Each row is a point on a landscape with many valleys, with its height.
A ball rolls from a point to the lowest of its 5 nearest points, and stops where none of them is lower. Distance is the straight distance between rows; heights are no part of it.
sivem: [158 126  73 134 128 123 125 152 122 141 165 117 102 121 115 131 117 150
 130 140 113 115 142 128 158 131 116 150 147 136 175 154 120 118  99  99
 128 141 121 122 118 137 106 153 128 138 116 138 148 147 148 119 128 120
 156 121 125 133]  h=248
zoluf: [ 73 167 160 121  89 132 130 114 138 129 100 138 188 115 122 122 124 140
 145 116 136 128 165 112 138  94 208  84 101 120  71 201 150 127 139 105
 183 104 122 115 114 123 120  95 174 143 120 171 115 125 135 121 149 186
 146  85 147  93]  h=284
Ragaf: [116 116 167 122 189 136 122  95 131 114 101 105 105 131 165 162 180  79
  97 108 122 166  90 152 107 131  76  81 115 109 129  49 133 133 153 166
 101 127 167 170 187 100 157 158 102 135 125  76 128 133 104 129 129  68
 104 174 119 158]  h=230
zoni: [144 137 104 139 112 134 123 136 126 160 145 125 128 112 136 140 117 135
 155 120 122 132 138 133 131 127 125 158 137 131 137 189 134 103 134  98
 138 148 126 113  98 138 113 125 147 140 122 129 141 130 144 122 133 147
 131 107 159 133]  h=364
nobe: [137 123 134 108 182 124 123  99 127 111 125 111 115 131 126 152 155 110
  97 129 140 134 121 147 108 115  82 103 118 136 152  67 115 139 152 168
 105 117 154 141 155 129 132 146 111 142 132 114 113 124 113 111 121  88
  92 155 114 134]  h=243
piro: [104 141 188 126 101 126 139  86 126 116  80 105 190 140 133 132 147  83
 127 101 117  93 123  83  75 148 164 110  74 110  60 132 125 103 176 185
 141 107 126 129 123 123 185 128 131 105 132 136 126  51 118 142 119 142
  99 156 140 133]  h=108
balu: [104 172 162 133  56 145 119 127 130 154 132 167 173 115 148 110  98 151
 161 107 120 155 182 115 112 105 178 132 144 142  76 206 140 129 154  97
 164 166 116 114  70 141  88 113 166 168 151 168 114 127 134 152 151 163
 133  70 173 101]  h=279
tesap: [131  81  67 116 151 111 113 196 109  94 149 133  92 112  94  89 102 167
  98 154 121 112 144 181 218 151 105 157 182 150 186 113  96 133  53 107
 113 120 123  88 123 127 114 138 133 104 117 143 154 166 131 140 101  99
 169 134  60 124]  h=415
muk: [ 86 168 190 134  59 126 162  86 102 137  93 101 179 151 158 133 148 109
 165  86 130 135 120 100  81 146 160 121  77 108  58 172 135  90 162 135
 173 127 105 121 101 115 163 107 165 142 124 141 143  87 121 141 108 182
 110 124 157 116]  h=32
Kogut: [118 100 146 109 168 130 136 114 132 111 104 107 188 113 129 117 161  43
  96 114 125  87 113 128 103 111 166  74 126 110 105 105 111 130 171 153
 115  92 158 140 163 133 161 146 131 101 166 146  95  87 138 102 143  89
  92 156  92 134]  h=272
Doz: [103  97 129  91 252 140 134 114 129 138 111  90 102 127 164 132 166  88
  78 112 126 152  88 161 135 133  79  86 132 114 161  78 117 137 131 148
 110 107 169 152 205 101 142 174  96 114 162 102  93 147 110 116 125  51
  97 164  95 145]  h=427
zar: [174 127  72 120 146 141 127 135 125 151 157 128  69 141 119 121 121 147
 115 163 113 124 143 129 142 126  87 165 143 134 199 102 125 134  97 115
 125 149 113 134 123 123 111 144 113 132 117 108 134 146 128 118 116 120
 137 126 113 145]  h=191
banim: [ 80 146 176 120 102 128 141  88 112 120  84 118 185 134 123 113 151 117
 138 110 128 109 150 100 111 125 213  95  80 119  73 195 140 109 155 137
 182  95 118 129 135 111 154 122 144 118 124 159 126  79 142 124 133 163
 114 133 137 127]  h=117
sas: [165 121 112 138 154 147 127 134 135 127 156 161  48 153 173 111 129 131
 101 159 111 178 125 160 104 139  56 167 135 113 168  55 136 180 114 147
 111 168 115 146 133 103 133 131  76 121 123  89 140 157  92 133 110 134
 155 118 135 171]  h=237
baso: [147 119  76 119 188 129 129 150 123 118 137 139  76 132 106 116 116 157
  89 168 132 121 130 153 163 126  87 137 153 156 195  76 104 144  89 125
 113 120 122 123 146 123 111 162 107 126 122 141 115 171 124 116 133  89
 129 129  71 129]  h=307
Menez: [147 138 139 117 119 118 127  78 121 134 100 122 142 134 121 169 136 105
 129 126 128 122 117 114 105 139 126 132  95 130 125 115 129 113 140 166
 105 106 124 121 122 140 149 127 126 126 126 120 132  91 120 114 125 131
  96 155 147 123]  h=525
disi: [131 157 108 130  74 145 109 157 134 156 145 161 159 111 150 120 101 153
 168 108 102 153 156 128 137 110 137 161 169 150 101 198 124 109 144  78
 157 181 139 124  98 156  85 114 143 148 132 144 124 144 139 141 141 140
 147  79 162 114]  h=442
zik: [124 122 163 120 164 124 125  91 139 116 104 120 123 130 137 165 167  83
  87 121 125 143 104 135 101 119  79  99 116 126 119  54 117 133 162 176
 102 122 151 154 167 125 145 144 108 116 135  78 123 118 100 128 124  77
  97 161 124 143]  h=222
pufas: [138 146 164 160  48 135 141 107 127 152 116 100 134 150 162 157 129 113
 188  95 149 136  90 115  63 155 139 134  98 109  78 143 147  95 155 114
 107 139  94 123  83 126 143 116 142 139 138 105 144 115 134 155 124 163
 110 115 163 109]  h=118
Domin: [110 120 120 145 120 117 131 164 127 133 148 141 144  87 109 125 105 158
 144 114 128 120 148 127 180 110 147 126 153 128 122 201 143 126 113  83
 155 131 134 109 120 131 100 109 157 131  99 174 121 153 158 136 142 158
 164  99 144 115]  h=278
Botob: [120 126 155 115 140 125 129  95 123 110  93 113 191 137 125 137 153  86
 104 110 128  90 121  99  77 133 153 100 107 121  82 112 115 130 168 183
 117  94 139 130 139 130 173 141 131 103 144 141 110  60 121 117 133 115
  92 161 122 132]  h=177
kunal: [103 152 153 142 103 125 141 110 119 139 113 127 171 115 128 130 131 128
 144 119 137 121 144 106 125 122 179 117  92 130  94 204 151 108 144 112
 174 106 131 109 118 119 132 108 158 139 110 165 132 107 143 121 134 172
 124 122 161 116]  h=66
botez: [141 111  83 131 159 111 114 158 121 112 145 116 101 109 100 116 111 151
 111 154 129 103 125 130 168 138 111 140 148 143 173 118 109 127  89 116
 113 120 130 117 123 142 114 142 128 137 112 161 121 144 138 115 128 105
 130 136  97 126]  h=281
rabaz: [115 161 198 156  35 119 155  86 117 138  99  90 138 167 158 171 136  94
 170  90 140 115  77  74  36 153 151 116  69  91  54 122 138 112 153 145
 104 135  86 135 116 106 169 109 134 111 142 113 143 106 115 146 115 161
  94 154 159 110]  h=89
velud: [131 140 161 138  91 128 142  90 109 145 113 107 138 135 141 152 129 111
 164 109 130 125 103 111  86 150 131 146  88 116 101 150 144 103 150 135
 122 123 120 118  94 128 152 110 152 133 116 111 146  92 133 137 119 159
 103 131 161 119]  h=444
tosi: [179 140  89 127 108 150 115 148 142 161 163 130  91 141 141 139 127 132
 157 140 114 148 127 134 106 130  94 177 146 118 158 148 133 111 117 105
 125 168 116 141  98 137 109 121 106 129 139  95 157 139 138 141  97 121
 158 109 145 140]  h=201
fetos: [169 129  78 112 156 151 123 143 132 148 149 150  64 155 141 124 130 149
 107 166 109 143 142 142 124 121  76 177 144 136 197  79 119 157  99 122
 124 159 117 128 133 107 119 150  97 131 123  97 131 152 112 126 108 106
 146 112 117 158]  h=188
sonuz: [116 155 152 137  93 128 132 122 133 149 134 140 162 115 154 132 109 139
 158 104 124 146 148 119 122 107 155 134 133 144  99 201 140 112 160  80
 160 147 124  96  90 140 108 112 163 160 117 164 123 128 151 130 140 165
 130  84 160 114]  h=368
Lig: [ 74 139 159 120 103 128 121 122 147 116  90 131 194 120  93 109 130 138
 140 114 155 117 142 104 170 109 233  64 102 106  87 189 149 119 128 118
 175  89 119 125 142 113 130 104 157 110 113 154 122 140 140 118 160 173
 135 123 135 105]  h=613
pog: [157 131  40 128 122 131 123 192 128 160 164 128  85 130 118 116 123 166
 149 142  92 120 140 135 155 125  92 186 169 143 169 153 121 118  87  85
 150 160 126 125 114 137  93 145 125 134 121 123 155 169 155 130 109 113
 179 113 127 138]  h=220
roril: [ 91 129 126 145 103 118 118 163 153 131 145 160 165  93 110 117  90 171
 157 111 115 135 163 130 181  95 164 130 173 125 108 195 140 142 112  89
 162 145 142 115 103 148  93  87 175 127 126 173 125 166 146 160 141 161
 184  60 139  93]  h=302
Zuzod: [151 130  93 116 168 119 116 127 129 121 140 122  98 114 105 130 121 145
 103 163 125 126 129 142 148 129  90 142 138 151 182  88 106 139 105 133
 111 115 125 136 139 131 110 148 114 136 113 129 114 145 128 119 129  99
 113 139 104 130]  h=240
Gav: [134 118  99 109 189 115 130 125 126 114 142 116  99 125 113 125 132 133
  87 148 140 132 126 147 146 115  89 109 135 151 169  87 104 138 115 138
 108 106 140 125 159 140 121 156 122 145 144 136 101 154 127 110 126  88
 112 149  90 126]  h=298
vop: [157 138 130 129 101 135 133  99 121 152 134 118 121 126 137 151 124 111
 159 126 127 135 111 118 100 141 111 157 108 119 145 160 143 104 134 121
 118 141 117 118  96 127 131 116 144 129 114 108 148 106 132 132 119 150
 116 131 158 125]  h=672
komol: [134 105  77 114 159 112 125 179 119 107 147 143  86 119 100 103 107 167
  93 153 130 113 133 161 191 133  89 142 168 156 186  95 101 136  79 121
 112 121 114 111 136 136 108 156 120 118 124 150 127 174 125 122 120  90
 146 134  70 129]  h=363
rap: [177 127  91 134 143 148 126 136 135 155 156 157  56 162 153 106 127 142
 121 167 106 154 133 146 115 139  76 175 142 122 178  72 138 164 104 134
 107 176 123 150 121 103 111 141  93 127 133  86 148 145 119 126  93 126
 170 113 134 165]  h=221
Beti: [100 139 165 120 127 126 135 108 128 119  99 114 175 121 114 107 147 120
 122 121 143 103 136 102 130 126 205 108  96 127  77 177 138 121 143 129
 165  77 134 127 142 129 150 122 144 122 122 158 121  80 140 119 131 151
 107 134 135 124]  h=265
dig: [ 85 154 150 129  76 127 134 155 144 127 121 163 177 105 104 113  69 157
 164 115 137 131 184 119 160  90 211 113 154 129  98 188 140 151 121 104
 161 147 118 120  94 141  80  76 194 140 143 181 114 155 143 154 163 177
 169  55 145  57]  h=356
Bom: [158 134 110 126 150 135 123 116 123 134 145 136  93 133 119 147 123 141
 112 154 120 129 135 131 125 124 101 146 126 130 183  92 119 136 120 141
 113 135 120 128 121 132 128 143 113 139 125 114 130 125 119 125 115 113
 123 135 116 133]  h=253
bifum: [168 141  37 103 147 145 131 204 120 173 137 157  63 148 119  90 117 176
 105 190  83 132 133 148 143 117  78 185 172 150 196  83 126 161  75  97
 137 162 120 127 139 113  79 140  95 112 132  92 154 182 115 115 100 122
 178 105 116 169]  h=256
fozit: [156 136 118 123 138 127 128  96 119 137 137 114 112 122 110 147 127 128
 117 138 133 119 131 125 111 129 107 149 109 125 156 119 119 120 133 141
 118 133 125 127 122 142 140 134 121 131 121 117 124 102 133 121 120 126
 114 141 129 128]  h=446
dused: [121  95 123 118 165 128 136 139 135  90 124 113 172 120 118 101 143  94
  94 124 154  92 111 124 148 124 178  87 135 132 107 114 111 138 151 142
 108  80 160 140 163 147 151 136 123 114 149 156 100 104 142 105 144 102
 109 166  74 109]  h=280
ririk: [178 128 117 142 128 152 130 117 135 148 145 132  66 154 138 132 124 126
 132 146 117 157 124 140  92 139  81 162 124 113 164  97 140 137 125 135
 103 161 115 141 107 104 120 127 100 125 139  84 152 141 125 130 104 133
 141 123 142 147]  h=291
zopen: [112 115 156 159 186 128 147 111 114 101 135 121  61 154 187 172 155  97
  90 123 140 184  74 164  86 159  55  95 123 114 123  27 152 164 126 156
 103 153 143 159 188  85 164 140  66 135  96  77 135 165 101 132 135  92
 117 170 135 189]  h=95
Gure: [175 131 144 152 100 134 124 105 138 150 143 134  96 155 145 151 130 116
 161 134 137 152 104 122  80 150  95 155 110 100 131  96 145 134 134 136
  91 161 113 135  94 123 135 117 120 126 138  85 151 125 121 143 112 151
 129 140 165 128]  h=417
tezu: [128 114 137 116 150 122 142 111 119 109 112 115 178 120 107 118 153  97
 106 130 141  91 130 109 128 122 168 107 119 129 107 120 113 126 148 155
 123  88 139 134 158 153 155 136 125 119 139 154  99  81 133 100 141 118
  89 163 103 128]  h=239
zumiz: [118 159 166 155  41 148 117 118 129 155 137 144 155 142 171 139 115 132
 192 102 128 150 129 125  89 139 137 150 132 128  69 180 135  89 165 101
 135 161 117 113  62 135 113 122 156 165 132 123 134 119 121 147 137 164
 123  70 173 124]  h=112
debuz: [172 143  66 122 124 146 130 162 136 166 163 140  70 149 134 118 129 140
 148 148 100 143 130 143 102 122  82 187 155 121 175 117 126 133 102 100
 137 175 120 149 106 117  96 122 103 129 143  77 158 146 130 127  94 124
 164 111 135 159]  h=107
sige: [151 118 125 115 155 120 125 112 122 117 133 113 133 115 103 137 134 118
 112 133 132 110 127 115 125 128 124 121 117 136 148 108 120 132 134 150
 107 106 131 132 130 150 134 142 118 134 121 134 112 105 122 112 123 117
  95 151 114 132]  h=440
lol: [116 101 101  97 215 119 129 144 122  97 131 113  99 129 130 116 141 128
  82 127 137 133 100 167 174 123  98  85 141 153 169  80 100 135 120 127
 107  96 152 128 188 118 136 158 111 120 161 146  92 164 130 115 124  69
 110 159  73 122]  h=397
Vep: [ 88 165 141 132  64 137 124 153 131 157 137 164 176  99 122  94  72 176
 172 111 110 155 190 107 139  94 189 128 168 142  87 206 138 157 126 102
 165 170 129 114  85 156  68  78 171 140 159 172 124 151 130 152 167 157
 154  62 146  80]  h=361
zivo: [167 130 152 143 109 130 135  88 123 141 123 121 116 144 132 169 118 104
 145 125 128 138 105 121  87 144  92 144  96 113 133 109 141 125 135 152
  98 138 113 131 100 121 141 115 131 117 127  99 140 114 118 137 120 137
 120 146 158 120]  h=491
biza: [125  78  69 135 122 112 112 200 117 103 152 151  99 100  99  97 109 169
 127 147 121  96 158 167 232 143 117 147 185 133 161 151 115 125  54  92
 125 122 134  98 120 140 118 120 152 124 107 137 158 151 148 148 122 119
 184 125  89 129]  h=355
Rutu: [110 112 155 109 136 123 137 110 131 114  89 120 199 110 106 100 145  93
 122 130 143  80 133  93 114 127 206  96 104 112  83 152 125 127 155 155
 145  78 138 138 149 135 164 129 127 112 130 151 100  74 143 109 142 121
  99 152 116 134]  h=292
von: [127 127 161 116 148 128 121  92 126 113 108 113 146 133 118 159 156  82
  92 108 122 117 120 125  90 120 109  98 113 127 108  75 121 122 176 184
 104 112 135 148 146 119 156 141 116 110 147 114 122  92 110 124 135 102
  91 164 123 134]  h=91
ramaf: [142 128 174 136 118 118 117  83 136 115 104 112 127 147 121 172 145  94
 112 120 129 141  96 110  74 136  95 112  99 122 116  58 138 133 159 186
  93 129 129 145 128 120 152 124 106 106 141  81 129 115  97 133 119 122
  96 159 153 123]  h=277
mumu: [166 134 132 141 139 137 125  93 130 128 137 145  89 149 136 157 130 127
 120 140 122 142 120 121 107 138  91 153 108 122 160  74 138 141 131 147
 102 147 120 141 118 128 132 126 107 127 126  91 134 129 107 138 111 130
 133 138 137 138]  h=330
lavu: [145 123  91 136 123 118 117 142 113 134 157 121 125  92 111 132 124 139
 138 136 124 114 136 122 159 121 131 139 131 143 155 179 127 116 109 106
 136 127 131 117 118 145 116 126 142 138 105 159 129 124 158 117 130 141
 139 126 125 126]  h=263
lef: [162 108  65 122 159 117 123 177 118 136 140 127  70 134 100 106 108 172
 102 172 106 121 144 140 169 124  88 167 163 152 206 102 110 139  74 110
 125 133 114 115 138 116 104 151 109 126 116 139 133 182 129 123 122 100
 152 121  86 137]  h=373
gumet: [130 125 121 115 222 132 130 120 127 110 127 127  84 139 148 140 151 113
  87 143 130 156 115 169 121 125  59 110 119 136 173  62 127 146 132 154
 115 127 160 147 176 107 127 167  98 141 127  86 109 155 106 115 121  78
  98 136 102 162]  h=203
zukav: [111 135 139 140 120 117 131 114 120 144 119 115 158 107 117 123 140 135
 142 123 135 103 132 106 139 126 177 113 105 136  96 181 141 114 126 122
 150 101 129 118 138 132 144 117 141 132 109 162 120  99 144 117 132 160
 116 142 133 122]  h=382
Zes: [ 94 118 165 119 127 140 145 102 138 108  87 115 207 134 120  93 145  74
 121 111 141  75 149  81  97 129 223  82 101 103  67 152 121 124 168 149
 165  64 132 143 156 119 177 148 127  94 130 147 104  69 150 127 154 120
  97 145 115 129]  h=347
muz: [117 166 172 138  26 150 101 144 137 165 137 170 166 143 178 111  97 159
 193 107 102 157 153 117 100 134 157 152 159 140  68 187 128 111 161 103
 144 200 100 111  69 152  88 117 142 173 155 140 123 113 101 161 147 161
 127  65 181 114]  h=236
keze: [145 150  84 132  81 133 117 166 137 155 157 140 126 114 134 125 102 144
 174 117 104 149 149 140 140 121 114 173 176 153 124 184 114 112 130  82
 157 163 130 121  92 154  93 125 124 150 124 129 145 156 147 138 130 122
 147  93 172 127]  h=366
tofe: [113 169 152 129  46 152 107 159 131 169 136 175 161 129 154 106  87 183
 174 108  98 160 184 108 120 119 164 153 164 150  81 198 125 130 150  95
 157 191 123 113  79 162  72 106 149 165 157 154 133 127 122 156 161 151
 134  66 173 108]  h=342
gosot: [139 118 154 166 144 126 133 103 132 113 142 146  62 154 165 152 138 118
 101 141 143 185  93 146  99 139  63 118 117 111 144  37 141 163 133 153
  89 160 124 161 144  99 157 129  73 125 114  88 130 154 100 134 114 119
 133 145 147 162]  h=158
tago: [ 95 150 181 124  97 126 139  78 110 125  89 104 186 147 136 126 148 106
 141 104 119 101 135  86  86 135 179 121  69 110  59 173 141 100 162 157
 168 101 120 127 133 115 176 123 147 119 118 150 134  72 131 128 116 151
 102 148 155 134]  h=64
Pup: [148 147 116 138  75 152 120 150 139 154 161 129 113 136 149 136 129 120
 181 118 122 149 123 148 100 136 109 176 148 134 118 169 121 104 143  93
 117 175 122 132  86 142 100 125 130 148 135 103 148 133 135 143 130 125
 145  92 169 138]  h=333
Non: [111  71 105 138 151 114 119 168 125  83 139 128 144  95  84  88 111 147
 121 133 163  96 130 140 210 144 161 107 142 131 130 144 118 122  76 111
 118  93 139 110 139 147 124 113 148 127 106 152 124 124 141 125 133 133
 149 133 102 111]  h=334
lezum: [ 71 129 140 117  89 118 131 162 149 100 133 180 183 116  87 117  84 159
 157 122 134 114 174 145 211  93 196 106 156 126 116 186 148 135 103 107
 152 116 137 111 103 132  82  54 202 125 141 146 129 166 138 163 161 169
 183  55 144  54]  h=404
Vunus: [105 159 196 143  54 120 154  78 123 141  92  77 162 155 153 159 140 106
 148  85 130 110  88  62  43 162 151 125  69  91  53 122 138  96 162 150
 126 119  94 127 113 105 172 106 142 102 136 125 150  88 122 147 115 159
  97 154 158 115]  h=65
sabaz: [124  86  94 117 186 112 129 170 130  79 147 110 124 112 109  92 125 140
  91 135 155 116 115 158 184 136 130  95 161 154 153  93 107 135 104 128
  93  83 149 123 161 147 135 135 118 122 146 164 107 138 139 110 126  91
 130 159  69 106]  h=357
Supug: [115 114 122  97 224 125 132 118 137 120 127  99 111 122 143 133 176  98
  82 118 131 140  96 155 141 123  90  87 128 131 163  74 104 138 144 153
 107 108 160 149 183 118 140 163 109 131 161 121  87 140 114 105 128  66
  97 168  94 137]  h=309
Fud: [179 137  62 120 132 149 121 170 132 159 159 134  70 149 125 115 122 159
 128 161  89 131 136 143 128 121  91 186 151 130 184 120 126 138  95 102
 133 161 118 140 119 114  96 133 104 125 127  97 157 162 122 121 105 124
 167 106 124 157]  h=155
lali: [137 133 123 134 111 121 128 124 114 145 133 120 144  98 120 131 121 140
 147 127 129 124 140 120 143 120 145 133 121 130 136 187 137 112 132  97
 147 128 131 105 109 135 133 128 147 136  99 157 143 130 160 118 135 159
 135 126 145 133]  h=12
peb: [ 95 163 180 144  49 134 143  98 126 138 100 116 165 130 165 140 126 124
 166  94 136 142 129 118  77 136 161 136  93 118  69 186 139  87 164 106
 154 141 109 110  81 120 136 116 171 157 129 142 132 109 125 153 123 166
 118  95 180 112]  h=81
Kubut: [ 89 165 146 135  90 135 128 130 142 133 125 146 185 100 121 119 106 151
 144 115 136 140 176 116 146  90 181 109 136 135  89 205 151 132 138  95
 173 137 120 109 106 137 108 105 170 146 126 166 120 135 144 138 149 179
 142  80 154  91]  h=328
Zuze: [ 79 136 140 139 116 114 133 133 135 121 118 134 168 102 105 126 112 142
 147 109 141 124 144 122 180 105 198  92 119 126  92 204 149 128 132 104
 163 110 131 116 128 128 121 101 154 135 114 159 121 140 140 126 153 182
 147 109 137 105]  h=338
resu: [150 121 147 128 151 129 119  91 125 122 123 127 104 133 128 157 134 112
 115 143 133 140 119 130 100 135  85 128 111 135 154  67 126 133 148 175
 105 125 131 147 130 135 138 146 102 125 127  94 124 105 111 123 122 110
 111 151 137 131]  h=255
denam: [140 126 142 127 175 133 125 101 127 120 129 140  80 146 149 160 144 120
  97 145 130 162 116 144 101 131  59 108 122 125 165  53 127 154 141 164
 102 136 137 148 158 114 142 141  90 135 121  82 123 143 104 128 127 100
 114 136 131 149]  h=187
zerop: [130  83  68 112 184 106 124 190 117  82 142 132  85 121 105  92 107 158
  93 148 149 109 141 180 199 144  85 139 176 159 190  88  98 139  66 113
 101 102 131  94 140 123 115 142 136 108 132 150 128 175 128 130 109  84
 144 135  57 127]  h=459
guner: [128 119  83 143 107 122 128 174 132 136 156 134 130  88 117 126 110 152
 157 111 103 119 141 138 185 110 126 154 172 132 145 193 121 121 116  79
 146 147 134 114 108 148  91 124 140 124 103 162 144 158 161 139 140 138
 168 100 135 117]  h=303
vova: [ 81 114 159 111 115 135 130 118 145 105  82 115 207 130 101  93 132 112
 125 111 151  91 137  84 142 129 244  81 100 113  70 179 137 120 139 134
 173  66 125 139 160 123 155 131 125  98 129 143 103  96 144 121 155 135
 113 139 108 120]  h=498
mineg: [124 102 122 126 149 112 129 137 117 109 137 118 141 114 106 123 133 135
 118 150 148  96 118 112 158 141 153 115 128 135 130 143 123 133 119 130
 131 102 127 129 143 158 131 134 129 125 114 157 119 105 133 105 143 134
 118 148 103 121]  h=365
Bov: [ 93 114 147 124 129 128 123 123 137 111  94 118 185 111  96 100 128 118
 133 126 149 102 134 103 173 127 221  87 110 113  75 179 137 118 120 125
 153  73 127 131 157 129 141 118 140 100 106 148 111 100 137 116 154 146
 123 140 109 118]  h=545
raz: [128 124 151 124 128 120 134 100 117 126 105 118 177 117 117 131 144 107
 131 119 135  94 122 100  98 127 163 127  89 137  99 145 127 115 154 155
 145  97 125 122 129 136 161 126 136 123 121 144 118  72 129 110 135 134
  96 158 130 130]  h=323
Naror: [122 112 182 162 139 113 136 103 139 114 122 132  79 154 170 178 161  99
 100 121 138 184  74 123  79 140  71  98 114 112 102  36 149 178 148 151
  85 153 135 164 161 102 157 132  69 116 121  78 129 154 107 131 140 107
 117 166 158 168]  h=200
ropog: [122  73  88 119 170 109 125 175 120  78 148 127 104 121  89  97 103 147
  98 148 157 115 129 159 209 151 119 121 165 152 167  99  96 123  78 122
 103 107 143 104 146 145 125 133 134 124 129 161 132 146 139 130 116 101
 147 156  71 114]  h=362
lerat: [121 120 159 132 164 127 124  92 130 109 112 134 102 142 150 161 151  96
  93 118 126 171 101 143  91 128  60 103 117 122 142  43 130 142 146 177
  96 131 150 161 157 114 146 142  95 126 124  82 123 135 104 122 128  93
 103 155 135 147]  h=204
rogi: [161 144  47 120 110 152 120 179 129 165 164 146  74 146 130 123 134 148
 160 151 105 140 132 148 121 118  79 193 168 136 159 135 129 118 111  88
 142 182 125 146 102 145  86 132 103 146 141  75 171 159 128 124  98 125
 162  97 148 161]  h=170
Mem: [127 112 113 112 182 119 125 129 128 102 134 106 137 112 116 117 139 112
  92 137 143 107 114 136 149 118 131  91 142 144 137  93 104 129 140 153
  99 102 155 132 165 140 136 143 114 131 148 148  95 123 129  97 141  94
 101 166  78 115]  h=314
ronel: [153 135 110 117 186 135 126 122 122 128 132 158  67 144 137 127 129 139
  87 155 120 162 135 150 120 120  64 142 125 135 190  42 122 162 109 141
 119 142 135 135 151 109 130 158  90 144 116  96 116 153 104 126 125 108
 127 121 107 165]  h=207
dutun: [ 91  78 120 140 129 110 107 170 143  87 142 156 141  85  92 102 115 160
 142 128 137 114 150 158 238 123 153 122 167 116 144 181 135 114  73  90
 123 112 142 104 134 137 110 102 161 121  90 138 143 149 148 137 141 144
 181 110 114 120]  h=329
Logi: [133 115 138 103 181 120 130 101 130 116 121 106 161 113 126 140 165  84
  92 115 123 108 109 135 119 109 120  90 125 134 130  87 113 131 166 165
 102 100 152 140 160 133 156 151 118 117 153 133 100 101 122 107 132  84
  95 165  97 134]  h=235
nusov: [139 139 172 129  95 118 134  82 114 135 107 106 145 148 139 158 136 106
 141 104 133 119 104 102  80 152 131 131  79 118  95 123 137 101 156 176
 115 116 115 122 112 128 159 121 142 114 129 120 143  84 120 122 118 152
  98 150 154 120]  h=297
pifeg: [ 81 100 149 137 121 112 108 160 142 100 127 156 170  99 100 114 114 154
 145 118 149 117 139 139 207 110 185  96 136 113 106 197 157 118  92 109
 155 102 134 106 132 133 102  95 169 121 106 147 128 147 143 138 152 161
 160 103 134 101]  h=308
Kepov: [165 126  94 124 187 148 135 142 130 143 135 163  64 155 139 113 118 149
  88 171 110 149 136 167 124 127  59 167 138 136 195  52 126 167  96 132
 125 153 124 135 142 102 123 155  91 130 123  95 132 164 110 125 112 107
 146 105 105 171]  h=210
Ruf: [174 138  63 115 140 141 133 179 136 164 156 154  55 155 141  98 121 158
 129 171  97 151 134 155 112 124  72 198 164 128 179 100 127 150  89  98
 142 177 116 136 124 105  85 126  94 123 142  71 164 156 112 128  90 125
 175 112 122 170]  h=181
Dodap: [130  76 108 127 163 104 119 152 127  90 147 120 135 107  93 100 120 134
 109 146 164  96 128 133 185 137 152 115 146 146 139 120 114 131  99 136
 112  85 144 126 162 160 120 128 125 120 125 166 122 117 143 108 130 119
 126 164  84 115]  h=340
pim: [ 94 168 195 156  21 120 154  91 122 142 107  82 146 160 177 160 135 106
 177  76 153 119  81  86  36 164 151 110  72  94  36 135 142 103 159 128
 128 139  90 132 102 111 159 111 146 133 132 123 140 112 109 155 120 162
  99 134 163 108]  h=63
toze: [135 153 187 153  66 118 135  80 140 143  92  91 122 170 149 179 130  94
 160 106 139 123  73  81  45 149 135 118  84  90  80  87 147 135 157 141
  84 142  87 132 118 113 163 104 117 100 154  96 127 115 114 141 133 151
  96 157 151 111]  h=147

Call two points neighbours if one is among the 5 nearest of the other. Go from one point of each pair to the other, from neighbour to neighbour, staying as low as possible. Name the highest point that can't be avoided.
von and debuz => zik
debuz and zopen => ronel
von and lali => Botob

Where does a ball stop that starts at each point below?
vova => muk
balu => muk
Lig => muk
tesap => lali
velud => muk
fozit => debuz
Doz => zopen
komol => debuz
lezum => lali
ronel => zopen
Supug => zopen
resu => zopen
Rutu => von
mineg => von
zerop => debuz
lef => debuz
